Points, in no order, along strands that fork, close into loops and pass close to each other.
Points whose rows are less than 91.6 apart are linked; no others are. Some points are linked to none.
k_893: 3 22 -26 -12 -19 33 -14 -2 28 8 -15 -16 13 -25 -23 17 -3 -27 10 -12 -49 -2 -4 14 19 -24 61 -5 10
k_371: 43 32 -15 46 -1 -14 -32 55 -20 -14 -12 42 28 -11 37 -5 -2 -34 18 -19 -5 -13 -31 -21 64 12 -2 -38 -30
k_84: 33 34 3 12 -1 -6 -14 43 -40 -4 36 5 37 1 -16 -28 -8 -21 10 -6 -29 7 -30 -33 -35 28 -6 4 -57
k_571: -25 -8 4 26 -19 -8 25 31 -18 -22 33 -25 -7 2 -9 -7 -10 0 -19 -9 16 6 -8 -4 -30 23 -21 18 3
k_348: 7 22 -53 -5 -10 -2 3 34 52 -9 -31 -6 34 -13 -33 19 21 2 2 15 -37 10 19 -20 25 6 60 11 2
k_365: -6 13 24 -12 -9 -2 -10 -13 23 -17 -27 1 1 18 -42 24 -35 -1 -1 39 -11 -12 34 -21 -3 5 36 -5 4
k_439: -22 -32 48 24 1 -20 11 -9 -1 -17 17 -24 -37 9 1 -2 -25 35 3 13 41 22 25 2 -31 23 -51 32 6
k_822: -7 -24 28 -9 47 -1 33 -8 -8 11 7 16 -33 18 19 -30 29 33 9 1 65 54 -26 18 -17 -36 15 20 -17
k_340: 27 18 -31 16 -7 0 9 52 -35 -12 35 8 22 11 -10 -18 14 -14 1 -11 0 5 -33 -13 -10 14 4 -2 -42
k_979: 15 -4 -29 -24 -24 12 3 5 16 -28 -18 13 39 4 -49 -4 13 39 -13 -11 -31 -5 34 10 -27 4 2 55 31
k_566: -14 -33 58 16 18 -8 1 -33 1 1 2 -1 -49 15 -1 5 -13 30 26 33 35 34 28 12 -11 -2 -49 27 -4
k_324: -20 15 -16 -8 -31 29 7 8 48 -25 -25 -19 10 -1 -69 13 4 -3 -20 22 -17 12 28 4 -10 12 53 21 20
k_869: -13 -7 -24 2 -26 5 -8 12 -44 15 27 -13 8 -18 7 -9 12 -10 -15 -44 -29 -7 -36 20 6 -5 -12 -6 15
k_6: 25 34 14 34 -9 -10 -18 37 10 -22 -19 24 27 -2 38 28 -40 -39 23 14 -19 -1 17 -47 35 18 13 -25 -15
k_589: 28 29 1 43 -9 -17 -27 40 -3 -15 -17 30 16 -17 55 14 -22 -33 23 -1 -15 -9 -4 -30 56 11 -7 -34 -7
k_805: 12 31 -33 -10 -10 9 -6 15 36 1 -26 -1 32 -25 -32 25 -2 -18 19 7 -49 -1 -6 -12 15 -4 70 0 -2
k_63: 4 4 -49 -22 2 -10 -1 11 31 -18 -33 19 36 13 -44 -2 28 43 -15 10 -25 -7 33 2 -13 3 27 40 18
k_846: 28 3 -67 4 -9 -7 0 38 -8 12 13 18 13 -9 7 0 28 -16 4 -21 -11 -2 -47 16 46 -13 42 -17 -2
k_640: -11 -25 33 16 38 -1 15 8 -23 5 22 15 -25 14 5 -30 38 20 7 0 49 57 -37 20 -32 -30 -18 27 -24
k_573: 18 -1 11 -13 13 -35 -13 -40 5 40 -33 10 -19 29 41 9 2 7 16 23 28 -33 35 4 3 4 -51 -8 11
k_181: 14 -3 2 -23 31 5 7 -6 -32 -6 25 26 16 6 -33 -19 15 -1 13 -12 -17 -2 -3 13 -21 -39 -9 17 -30
k_730: 7 10 -53 14 4 -9 4 41 48 -17 -36 -2 10 -1 -6 25 13 1 4 28 4 11 -9 -21 40 2 62 -18 1
k_759: -1 -13 -3 -29 61 -17 30 -17 -3 24 -3 22 -30 13 39 -32 36 30 11 0 68 21 -36 10 9 -37 37 -11 -29
k_221: 1 -24 20 -1 1 -12 16 -8 25 -6 -19 -9 -23 31 12 -5 0 47 -11 19 53 4 24 -14 -6 9 6 3 27
k_580: -12 15 -6 21 -51 19 4 28 28 -9 -4 -56 11 -28 -7 19 -12 -24 5 -23 -40 20 14 -7 3 2 16 23 27
k_216: 20 -1 49 -34 23 4 -23 -74 -7 31 -1 33 -1 -25 -7 -11 -18 -2 32 5 -35 -28 16 19 -15 -19 -49 0 -5
k_429: -3 19 -30 -16 -16 64 8 -10 8 1 8 -13 1 -19 -49 22 1 -34 -7 -19 -29 2 -23 19 1 -7 67 -13 -6
k_275: 2 27 3 9 -19 5 0 43 -30 -22 39 -19 34 -10 -21 -33 -24 -25 2 -4 -26 14 -10 -32 -55 48 -14 26 -27
k_335: -9 -25 13 -27 -16 25 21 -35 -1 -28 19 -17 5 0 -55 -11 12 32 -20 -19 9 10 29 41 -23 6 -45 31 16
k_200: 2 18 21 -12 -35 39 -9 -6 32 -19 -20 -20 17 -8 -52 22 -28 -18 -9 14 -33 4 26 -6 -24 11 43 9 17
k_880: -32 -28 29 -11 -16 27 9 -41 -18 -13 37 -28 -4 -19 -38 -4 -12 2 -24 -29 0 15 15 35 -17 7 -51 9 2
k_388: 9 2 3 11 -4 -18 0 8 -13 -11 4 9 12 18 15 13 -20 3 -2 5 -12 -6 12 -17 1 1 -19 5 7
k_516: -1 -11 8 -11 -8 -10 -5 -41 -8 39 -18 -7 -19 14 29 11 7 7 3 1 12 -30 17 6 0 9 -48 -9 35
k_912: -20 -15 -20 15 -43 12 7 14 9 4 -5 -46 0 -17 20 11 13 -4 -11 -24 -15 12 -7 10 11 -2 3 10 52
k_676: 12 1 -79 -14 -7 9 7 30 14 10 -2 13 22 -11 -15 7 41 6 -1 -23 -31 -4 -26 21 27 -15 46 11 19
k_641: 39 -1 -50 -14 21 -27 -13 16 -39 -4 11 31 48 13 27 -24 38 28 -5 -30 -19 -27 -8 5 8 -14 -30 23 -1
k_774: -24 5 10 -20 47 -28 0 -38 22 2 -28 16 -32 19 -10 13 -21 -1 14 48 10 -26 -4 3 14 -18 21 -31 -28
k_540: 25 21 -37 -17 48 -29 -3 15 -14 -3 11 51 4 11 9 -15 12 -12 22 10 7 -28 -44 15 32 -25 36 -30 -61
k_488: 19 22 3 22 -35 3 -8 36 18 -1 -2 -31 38 -35 9 17 -26 -30 17 -15 -56 14 7 -20 0 4 17 6 12
k_466: 21 5 12 4 -17 -22 -29 6 -6 -6 -17 4 49 -11 29 7 -28 -1 4 -15 -46 -9 22 -25 -3 10 -25 18 25
k_234: 17 26 20 17 7 -21 -31 28 -41 7 27 16 31 -10 6 -12 -21 -8 6 -13 -32 -5 -13 -33 -22 16 -25 0 -51
k_457: -36 -22 7 15 18 -28 -24 25 -39 30 38 -14 -7 -8 27 -45 20 29 -9 -32 34 14 -20 0 -16 1 -58 2 -13
k_844: 33 17 -19 -18 69 -31 -21 -5 -4 -8 -15 53 10 25 54 -21 25 4 26 6 10 -40 -4 8 29 -20 -15 -9 -45
k_605: -32 13 14 18 -46 33 9 14 -15 -15 27 -51 -1 -31 -25 11 -30 -46 -21 -27 -14 18 -8 3 -31 38 2 7 5
k_57: -29 -30 7 9 4 -22 6 -13 -29 48 16 -24 -13 -11 48 -37 29 35 -12 -30 49 8 -9 6 -19 14 -51 0 18
k_464: 2 -5 21 31 4 -13 2 3 13 12 -13 6 -45 4 70 16 -21 -2 -9 24 38 -10 -1 -32 28 12 -6 -38 9
k_31: -10 -25 47 0 21 -3 -4 -37 -12 -1 5 12 -26 9 -16 1 -16 7 25 21 5 20 28 12 -15 -15 -49 20 -18
k_219: -7 -5 -19 -19 -16 23 -4 -29 -23 26 7 -6 -8 -8 13 3 17 -13 -7 -32 -25 -22 -18 29 9 -15 -11 -16 30
k_714: 8 -12 -3 -31 -14 18 7 -25 -13 -20 8 -4 27 -4 -45 -10 4 29 -14 -29 -26 -4 28 21 -30 1 -35 39 21
k_126: 24 10 2 -27 35 -36 -23 -41 12 30 -38 35 0 31 46 -6 3 6 31 22 18 -46 29 14 7 -5 -52 -2 -17
k_567: -4 -14 28 9 32 -6 35 18 15 -30 10 -4 -26 33 -14 -1 1 23 1 31 62 32 11 -2 -31 -3 15 26 -28
k_210: 8 4 -7 18 -12 -5 18 33 -18 -22 19 -2 10 15 -5 7 -7 -9 -6 5 0 3 -3 -19 -16 8 2 7 -12
k_742: -35 -21 39 -2 -1 29 -1 -31 -27 8 43 -7 -12 -29 -31 -10 -12 -18 -15 -21 -10 28 -5 24 -17 -5 -53 -5 -29
k_506: 21 16 -2 10 -4 -30 -38 24 -36 -5 8 22 60 -14 31 -16 -15 5 -2 -33 -40 -13 4 -26 -7 12 -37 9 -3
k_992: 3 -3 35 35 28 -22 -7 -13 5 15 -12 17 -45 9 66 11 -22 5 3 33 41 -17 13 -34 19 9 -36 -16 -18
k_290: 6 -5 41 5 8 -20 -5 -16 -18 -3 8 9 -4 11 -1 6 -37 12 13 9 -12 -6 33 -12 -13 0 -42 21 -13
k_895: -14 20 3 5 -37 25 12 24 -21 -25 30 -29 25 -22 -35 -13 -21 -34 -9 -17 -27 14 -8 -7 -53 45 -11 30 -4
k_346: -8 -16 14 11 35 -27 -10 21 -36 13 25 4 -12 4 28 -43 38 36 -7 -23 38 30 -35 8 -16 -20 -44 16 -29
k_954: 9 -6 -14 -24 -2 22 23 -5 -33 -16 32 10 28 -5 -45 -16 20 9 -13 -31 -24 -2 0 24 -35 -18 -13 23 -14
k_9: -26 2 30 22 -30 17 0 -1 -2 4 5 -22 -28 0 4 32 -37 -30 -7 1 -19 0 0 -10 3 8 5 -19 13
k_800: -33 -24 31 -13 -2 27 13 -50 22 0 -9 -20 -41 14 -33 6 0 20 -19 23 41 -2 17 15 7 -2 17 -24 24
k_72: -20 11 14 20 -36 13 -15 -12 10 21 -9 -27 -29 -10 29 33 -32 -41 3 -4 -27 -3 -11 2 32 -8 13 -23 26
k_468: 28 30 4 24 -25 -2 -4 43 8 -14 1 2 38 -11 10 20 -33 -38 21 11 -38 11 12 -42 -4 19 21 -3 -7
k_882: 32 1 -15 -7 53 -27 -4 10 -18 2 0 34 -11 16 52 -21 30 14 9 0 34 -13 -19 0 19 -23 -7 -12 -27
k_668: 26 1 -73 -14 2 -7 5 34 16 -10 -12 26 34 4 -4 1 43 27 -7 -11 -24 -2 5 1 11 -11 24 25 21
k_70: -26 -43 32 -15 -2 25 19 -65 -5 28 15 -19 -40 -1 -2 -1 21 8 -11 -10 35 9 5 35 0 4 -42 -14 21
k_197: 19 8 -36 17 14 -7 5 37 20 -17 -20 22 1 4 25 19 -3 -6 5 20 24 -6 -16 -22 44 8 44 -34 -8
k_385: 15 5 36 -22 43 25 -6 -25 -29 8 32 41 18 -21 -48 -21 3 -28 22 -4 -26 26 -17 19 -40 -40 -18 4 -44
k_104: -33 -5 42 18 -34 31 22 -11 1 -20 21 -37 -32 -3 -34 20 -35 -27 -15 1 1 15 12 -3 -26 29 -9 -2 -3
k_500: -46 -25 34 27 -2 -23 10 15 -15 -8 35 -27 -17 -7 12 -16 -22 25 -11 -10 44 14 13 -2 -29 28 -50 22 3
k_138: 8 4 -5 12 2 -17 -10 11 14 5 -22 12 -20 8 52 20 -10 -10 -1 15 17 -13 -5 -17 40 6 5 -37 19
k_834: 13 -7 49 -16 19 33 -4 -34 -24 7 39 12 12 -41 -46 -6 -15 -27 -1 -13 -35 20 -6 16 -41 -14 -34 -4 -35
k_35: -17 -4 -38 10 -39 6 -8 25 -17 9 12 -38 20 -37 13 -4 20 -7 -7 -52 -42 8 -14 17 8 -3 -3 19 34
k_497: -16 -17 1 -12 11 15 21 -13 5 -9 8 -6 -19 18 -29 6 6 7 -8 12 18 -5 0 7 -4 -20 19 -11 7
k_703: -22 -24 33 -7 -12 -3 5 -27 29 -8 -20 -21 -34 27 -28 2 -9 35 -17 37 51 -2 33 3 -4 14 19 -10 33
k_543: -9 -24 52 26 30 -21 -1 -22 5 20 -1 4 -59 12 41 13 -23 14 15 41 44 10 10 -19 2 -6 -35 -1 -15
k_926: -17 15 -3 -7 -22 11 -15 -19 32 24 -28 -26 -29 -3 22 28 -10 -34 8 8 -17 -14 -15 10 47 -16 39 -31 32
k_492: -12 19 -15 -11 -6 -31 -28 -20 47 10 -72 -11 5 4 4 10 8 2 -6 52 1 -25 26 -10 34 -3 31 -21 35
k_456: -5 17 -27 -14 -22 43 33 17 29 -28 6 -8 10 7 -71 4 9 -12 -16 11 -13 7 11 2 -32 28 48 30 -7
k_935: -14 13 19 -9 -7 -19 -26 -22 35 0 -51 -1 -2 15 -4 24 -35 -4 -2 46 -10 -25 24 -20 23 1 31 -25 18
k_811: 5 -15 -32 -13 16 -3 23 4 -10 6 10 11 -9 10 9 -3 30 19 -6 -7 17 -11 -19 10 5 -19 19 -9 10
k_418: -15 -35 15 -4 5 2 22 -27 -17 27 12 -15 -27 1 15 -13 20 21 -7 -14 27 -2 -4 13 -10 0 -32 -3 27
k_560: 12 -9 -33 -16 46 -17 18 0 3 10 1 21 -23 11 28 -16 23 22 6 5 48 -7 -31 2 19 -25 39 -26 -16
k_514: 3 -12 15 17 -17 -10 11 16 38 -22 -31 -11 -12 19 39 6 -13 38 -21 22 55 15 31 -33 5 21 7 0 41
k_473: 45 24 -40 21 -3 -9 -17 51 -12 3 7 39 25 -6 15 -6 -1 -40 13 -10 -8 -8 -50 -1 55 2 32 -35 -36
k_770: 25 23 -10 -33 43 -39 -26 -32 3 14 -23 58 20 22 59 -18 7 -6 29 4 -12 -59 16 10 14 -14 -29 -13 -31
k_483: -25 -18 -5 5 -42 30 10 -16 32 14 -14 -49 -24 -7 10 12 26 7 -18 -12 14 10 -3 15 14 -4 20 -6 66
k_532: -28 -2 -17 -27 16 -13 -5 -55 23 6 -55 -8 -15 12 -35 -4 18 23 -20 49 26 -30 -6 14 13 -6 41 -30 11
k_33: 8 18 -39 -20 -11 56 16 10 10 -9 14 -4 20 -15 -58 2 10 -31 -8 -8 -37 7 -15 6 -25 13 60 12 -15
k_780: -23 -15 -6 -14 -19 40 4 -42 6 26 -8 -28 -28 4 5 14 20 -5 -24 -20 9 -14 -13 26 18 -8 10 -27 47

How many points has the smallest loop of links through each point below? Write - if it is on no loop.
k_346 | 14
k_992 | -
k_954 | 8
k_780 | 6
k_439 | 8
k_506 | 7

A fork is a point with three links, a tip a point with one. Leave the first point through the second and follow the links. Name the first fork or tip that comes.
k_473; k_371 | k_912
k_464; k_138 | k_492
k_954; k_181 | k_714
k_560; k_882 | k_418
k_324; k_456 | k_566
k_418; k_516 | k_560
k_926; k_72 | k_84
